A landscape with many peaks, sampled at points; each row gives a point and its height.
A climber steps from a point to the highest of its 2 nearest points, and stops where none of them is higher. Distance is the straight distance between rows; heights are no part of it.
Git: [ 83 144 135 141 149 195 149 103 189  93 133 169 153 126 117 129 133  99
 132  72  80 110 160  90 122 138 122 111]  (h 634)
muk: [162 131 100 119 129 176 100  86 146 160 127 113  96 154 129 156 176 193
  71 162 152 155  86 136 102 124 129 135]  (h 647)
folum: [139 122  89 191 108 112  98 147  86  87 166 105 100 125 153 107 138  89
 121 142 140 129  96  57 135 122 166 130]  (h 675)
mikub: [ 85 130 142 126 121 127 144 110 163  82 171 132 144 148 140 126 124  79
 103 102 107  94 126  86  99 143 154 107]  (h 476)
mok: [ 86 111 109 191 130 102  74 195  89 166 113  92 163 132 111  75 132  83
 112 122  96 135 128 148 164 130 117 170]  (h 182)
bod: [135 151 108 114 118 166 112 115 176 120 114 143 128 148 113 149 127 161
  66 131 124  98 109  91  81 162 123 144]  (h 566)
riv: [113 149  98 170 135 165  81 111 110  72 170 116 128 115 144 112 168 152
 102 147 156 149  72  80 132  94 151 143]  (h 812)
zed: [153 117 128 114 143  83 140 166  97 212 119 113 127 152 137 116 141 127
 142 139 163 164 112 219 144 136 151 158]  (h 208)
Vineb: [177 133  77 163 100 167 139 126 122 145 124 139  86 171 129 135 147 143
 140 108 113 121 136  88 186 117 152 106]  (h 41)
Bam: [124 110 149 143 155  91 145 153  98 151 127  99 144 128 139 115 129 110
 171 133 138 168 143 187 133 128 166 151]  (h 179)
Nenod: [101 133 163  81 127 110 148 131 141 132 106 135 166 135 128 138  92 129
 127 116 126 110 145 151 104 157 115 132]  (h 500)
sifiv: [103 162 124 119 123 188 157 109 179 120 122 196 131 143 109 149 123 140
 132  74  91  96 160  91 118 150 100 122]  (h 720)
vofer: [151  76 150 160 168 130 177 120 139 105 131 100 123 139 130 124 131  91
 183  99  66 130 183 137 150 117 158  89]  (h 473)
vodu: [ 96 123 109 152 127 122  83 166 107 176 103 110 156 152 106 109 140 124
  99 122 128 141 123 168 150 146 114 172]  (h 217)
nofa: [143 139 114 127 108 138 140  96 125  43 173 126 101 122 150 140 117  97
 123 122 145 110  96  40 133 116 141 109]  (h 527)
dukel: [149 116 129 115 106  65 162 126  98  87 180 111  95 131 160 126 111  91
 146 147 172 127  85  88  97 122 167 127]  (h 683)
Vode: [141 124 165  80 160  76 156 139 136 206 123 117 127 139 131 138 127 145
 141 155 163 179 107 225  80 138 145 154]  (h 232)
tup: [140 108 155  87 157 109 161  92 132 189 116 100 124 150 143 157 147 166
 174 142 148 199 113 202 113 119 137 118]  (h 256)
Ruv: [152  95 146 134 169 150 164  85 143 105  97  97 131 128 130 147 126 128
 189 106  88 162 150 111 135 120 142 115]  (h 526)
vized: [173 127 168  48 126  31 167 142 150 133 122 151 127 143 114 122  79 106
 129 139 127  98  98 141  53 144 156 128]  (h 598)
nuluv: [108 157 165  48 113  92 129 127 154 137 106 149 157 141 116 147  87 154
  98 143 145 103 113 167  75 141 116 123]  (h 536)
zonu: [ 87 134 114 147  81 116 134 164 108 152 150 142 121 167 144 114 138 106
 110 108 151  87 142 162 182 125 145 110]  (h 93)
Ratet: [107 118 113 168 158 173  87 120 122 134 113 107 154 138 130 129 163 155
 151 129 109 183 133 140 147 102 158 129]  (h 149)
Kopaz: [119 134 123 165  95 151 153 154 125 135 145 160 103 145 129 123 129 115
 140  91 110  81 177 140 185 118 137  94]  (h 70)
lefi: [ 98 138 131 131 121 123 123 166 109 139 114 130 166 114 131 113 101  99
 131 115 120 101 167 118 128 169 108 147]  (h 447)
zesik: [152 115 148  72  95  82 206 136 130 118 136 160 105 157 136 132  89  94
 152  93 137  69 142 124 158 113 144  88]  (h 35)
Kipap: [ 74 133 100 197  89 122 103 164 110 130 167 125 124 146 142  93 158  91
 106 116 129 100 131 137 179 107 168 105]  (h 117)
Zifig: [ 79 149 142 108 131 176 114  93 121  95 121 136 158  82 130 143 132 154
 164 119 138 161 150 134 166  98  95 113]  (h 366)
salu: [ 98 157 114 205 119 166  98 157 145 134 127 180 132  66  94 121 122 116
 170 120  83 122 204 160 208  92  90  92]  (h 219)
vuvib: [169 141  75 178 131 186 103 128 127 101 131 127 111 147 128 130 147 122
 122 118 108 131 119  62 150 131 159 132]  (h 65)
davig: [158 114 132 120  99 117 195 144 118 149 135 145  97 161 145 127 121 121
 155  98 125  82 163 140 190 120 148  84]  (h 50)
toz: [ 70 120 141 195 144 129 100 196 124 150 144 132 159 117 129  82 120  74
 122  97  77  82 197 147 155 161 115 117]  (h 339)
zuzel: [ 76 159 106 148 107 178 102 135 135 133 126 155 146 132 121 125 145 139
 109 106 128 120 137 124 152 132 118 136]  (h 307)
Besi: [129  79 168 112 166 110 168  96 129  81 131  98 139 118 128 139 112  83
 180 115 101 154 134 115  85 138 143 137]  (h 591)
dida: [132 140 118 175 108 148 142 130 138 105 131 169 109  49 105 116 105  96
 186 113  84 107 212 135 193 109  92  82]  (h 262)
petet: [136 141  93 128 132 183  96  91 133 111 139 126 128 143 139 140 165 177
 100 136 154 152  91 113 125 112 136 129]  (h 715)
bop: [148 121 108 171 113 126 134 135 126  81 143 141 106  69 124 110 112  62
 166 112  90 101 204  77 158 133 114  84]  (h 213)
gor: [199 122  90 100 107 116 139 152  76 174  80 135 105 130 139 117 130 142
 157 134 173 137 125 137 176 126 128 151]  (h 622)
Demam: [137 127 159  87 121  22 151 179 124 153 143 138 136 141 144 102  90  85
 111 139 142  94 104 144  61 165 163 142]  (h 632)
godif: [128 109 122 166 120  77 132 141 107  85 196 102 102 135 166 108 132  53
 123 131 132 119 113  68 108 147 181 111]  (h 752)
Getos: [105 108 144 161 151 140 123 173 129 138 105 120 156 120 129 107 110  96
 151  98  87 109 196 143 146 165 124 126]  (h 395)
Nage: [100 122 108 178 141 171  79 161 121 187  99 146 146 148  97 123 152 141
 150 115  97 157 169 185 225  80 110 107]  (h 224)
tupad: [120 143  79 174 110 169  88 160 105 119 105 151 130  97 108 115 125 112
 128 111 103 105 152  53 144 153  93 160]  (h 123)
kema: [187 126  91  85 118 101 111 171  86 194  72 134 119 126 118 117 123 141
 121 145 169 149 111 160 159 142  96 184]  (h 665)
Gizun: [148 126  91 192 124 157 107 164 116 107 119 159 112  84 114 110 124  79
 152 108  74  95 208  59 154 155 103 121]  (h 168)
dep: [166 151 115  61 130  57 107 190  96 202  98 137 121 114 117  98 111 126
  94 169 192 141  75 177 123 148 105 197]  (h 716)
didug: [135 126 169  84 142 111  82 108 127 128 135 134 124  96 127 143 137 206
  71 190 191 146  83 157  53 128  84 153]  (h 448)
rabet: [ 99 140 135 144 125 162 133 104 130  83 117 136 148  60 118 134 110 109
 178 117 106 141 189 136 183  97 106  98]  (h 313)
Gupes: [147 122 116 127 130 137 103 117 151 168 121  99  93 152 114 152 163 172
  67 186 148 150  84 162  59 137 138 166]  (h 595)
fof: [160 134 149  38 123 136 139  79 160 177  90 134 124 143 125 168 130 191
 110 157 153 140 112 159  99 124  82  92]  (h 537)
Rop: [156 127 142  93 131 109 127 105 100  91 130 122 135 102 133 137 115 168
 127 155 166 139  96 100  89 134 111 160]  (h 723)
duri: [ 94 129 130 137 123 125 116 138 140 111 141 122 157 130 134 116 120  99
 100 113 110  98 129  87  81 176 135 138]  (h 424)
Gozib: [ 88 147 140 105 124 164 133  84 139  65 148 134 152 105 132 144 131 139
 130 110 137 128 116 100 127 108 113 118]  (h 421)
bag: [118 144 140  70 112 140 118 113 163 176 101 137 135 157 123 158 132 177
  80 146 145 119 121 172  89 140 106 121]  (h 575)
duki: [ 97 119 139 136 163 163 153  83 176  70 155 119 150 138 132 134 136  76
 127  92  87 131 132  96 110 131 154 108]  (h 540)
rafek: [131 109 143 108 125 130 202  70 143 125 141 115 115 169 139 148 146 130
 159 103 113 129 123 150 168  91 150  75]  (h 320)
minom: [ 83 105 118 179 157 144  68 152 115 152 105  93 161 136 120 115 151 137
 139 138 114 185 119 169 125 122 142 162]  (h 180)
sosoz: [132 127 130 143 150 127 101 120 154 117 148 104 117 126 117 140 138 160
  64 167 135 142  78 116  25 162 140 178]  (h 548)
poz: [171 116 115 129 112  97 165 131  88 101 151 109  96 135 156 124 129 108
 167 141 159 138 115 114 141 108 174 128]  (h 638)
Safo: [ 82 125 137 139 150 128  86 131 131 125 136  91 161 110 132 120 134 154
  84 155 135 142  85 117  50 162 121 187]  (h 507)
tage: [212 118 143  90 147 115 142  81 120  90 138 121  94 120 128 162 120 194
 119 163 166 156  78  96  68 124 113 148]  (h 670)
latu: [ 64 149 122 122 110 105  63 151  94 155 134 111 158 113 130 102 126 151
  51 145 167 117  71 128 122 138  71 174]  (h 383)
dok: [117 106 165 156 149  93 160 134 108 110 144  96 142  87 142 103 119  82
 191 134 120 161 169 188 163  94 158 104]  (h 146)
Dalom: [238 129 151  69 156  98 163  72 154 136 122 118  52 130 123 176 126 199
 109 190 150 156  67 113  51 107 110 123]  (h 621)
zeri: [113 124 116 203 155 165  74 179 138 162  82 147 152  94  84 121 121 130
 172 130  78 155 194 166 218  89  98 110]  (h 189)
Nop: [ 97 118 147 126 120 138 165  88 131  87 164 112 138 132 136 138 141 110
 158 112 124 144 141 150 171  79 158  88]  (h 356)
vigak: [140  93 153 124 159 129 183  72 151 169 127  83 118 180 143 147 162 163
 175 114 106 169 119 170 139 120 159  90]  (h 286)
silil: [129 134 141  88 125 145 167  61 142  50 158 132 124 130 128 158 116 125
 126 111 138 111  94  76 123 100 126 105]  (h 472)
nid: [138 142 176  55 135  92 134  99 171 100 112 136 130 130 106 153  95 161
  88 163 125 111  91 141  35 126 118 124]  (h 503)
Kesi: [106 164 135  98  90 151 163 123 158 152 114 196 119 162 116 162 116 148
 127  89 117  81 154 132 146 144  99 107]  (h 798)
Gage: [123 147  88 181 103 143  97 124 117  56 178 122  97  90 157 103 126  84
 123 131 143 107 110  32 157 105 143  99]  (h 599)
dip: [162  87 169 113 157 110 186 142 126 123 101 118 136 104 130 112  99  84
 194  97  94 113 202 147 154 138 124 115]  (h 423)
lakon: [119 145 120  93 124 192 115  98 177 152  95 148 135 144 117 160 140 191
  94 122 133 131 128 129 106 145  97 128]  (h 624)
Muna: [186 116 100 134  94  97 154 149  78 151 129 124  83 142 151 115 140 119
 164 136 165 137 127 139 185 101 174 123]  (h 594)
lep: [110 136 137  98 136 109  68 136  97 152 124 115 148 107 131 131 133 173
  84 171 189 151  87 170  98 138  76 176]  (h 418)
pebe: [ 64 164 119 115 101 146  92 129 124 129 143 144 153 127 130 129 136 151
  81 126 164 106 103 127 127 129 100 140]  (h 344)
borul: [193 117 161  53 160 111 170  58 157 159  93 107  95 137 126 173 137 191
 142 169 135 158  90 137  76 123  97 117]  (h 578)
tam: [ 68 157 105 173 104 161  80 155 114 153 124 154 147 126 108 111 143 119
 121 112 116 133 156 157 199 102 102 133]  (h 267)
goba: [150 131  72 180 132 184  87 145 128 110 109 131 133 135 115 114 140 117
 102 108  95 118 129  49 117 167 125 161]  (h 91)
Nen: [180 124 103 179 141 177 155 111 139 150 111 125 105 151 124 133 153 148
 170 106  77 134 165  99 194 110 148  82]  (h 21)
lar: [ 78 118 100 185  96  93  87 188  93 149 149 103 136 140 136  77 139  75
  87 119 120 100 109 116 143 139 143 152]  (h 148)
Mizis: [144 132 132  97 120  52 132 185 101 175 114 131 143 134 136 100  99 108
 110 148 161 118 107 164  97 164 143 178]  (h 669)
Bediz: [131 110 167  71 149  95 158  92 124  67 129 119 152 103 122 141  92 117
 148 131 127 124 103  97  70 133 109 143]  (h 659)
sitaz: [160 142 178  71 138  85 106 105 156 103 126 142 103 109 114 145 112 198
  59 197 160 119  82 138  31 114 109 130]  (h 475)

Call two points neighbours if one is among the 2 nearest of the other. Go from one point of each pair to the other, from neighbour to neighbour, staying as high as possible. Name the lowest point that can't be avoided.
vodu / Rop: Ratet
riv / dep: Muna
riv / godif: folum
Rop / lakon: fof

Where does a climber stop that starts at each point below?
Kopaz: vodu
dip: Rop
Safo: riv
zeri: nuluv
Vode: godif
duri: Kesi
zesik: godif
Zifig: godif
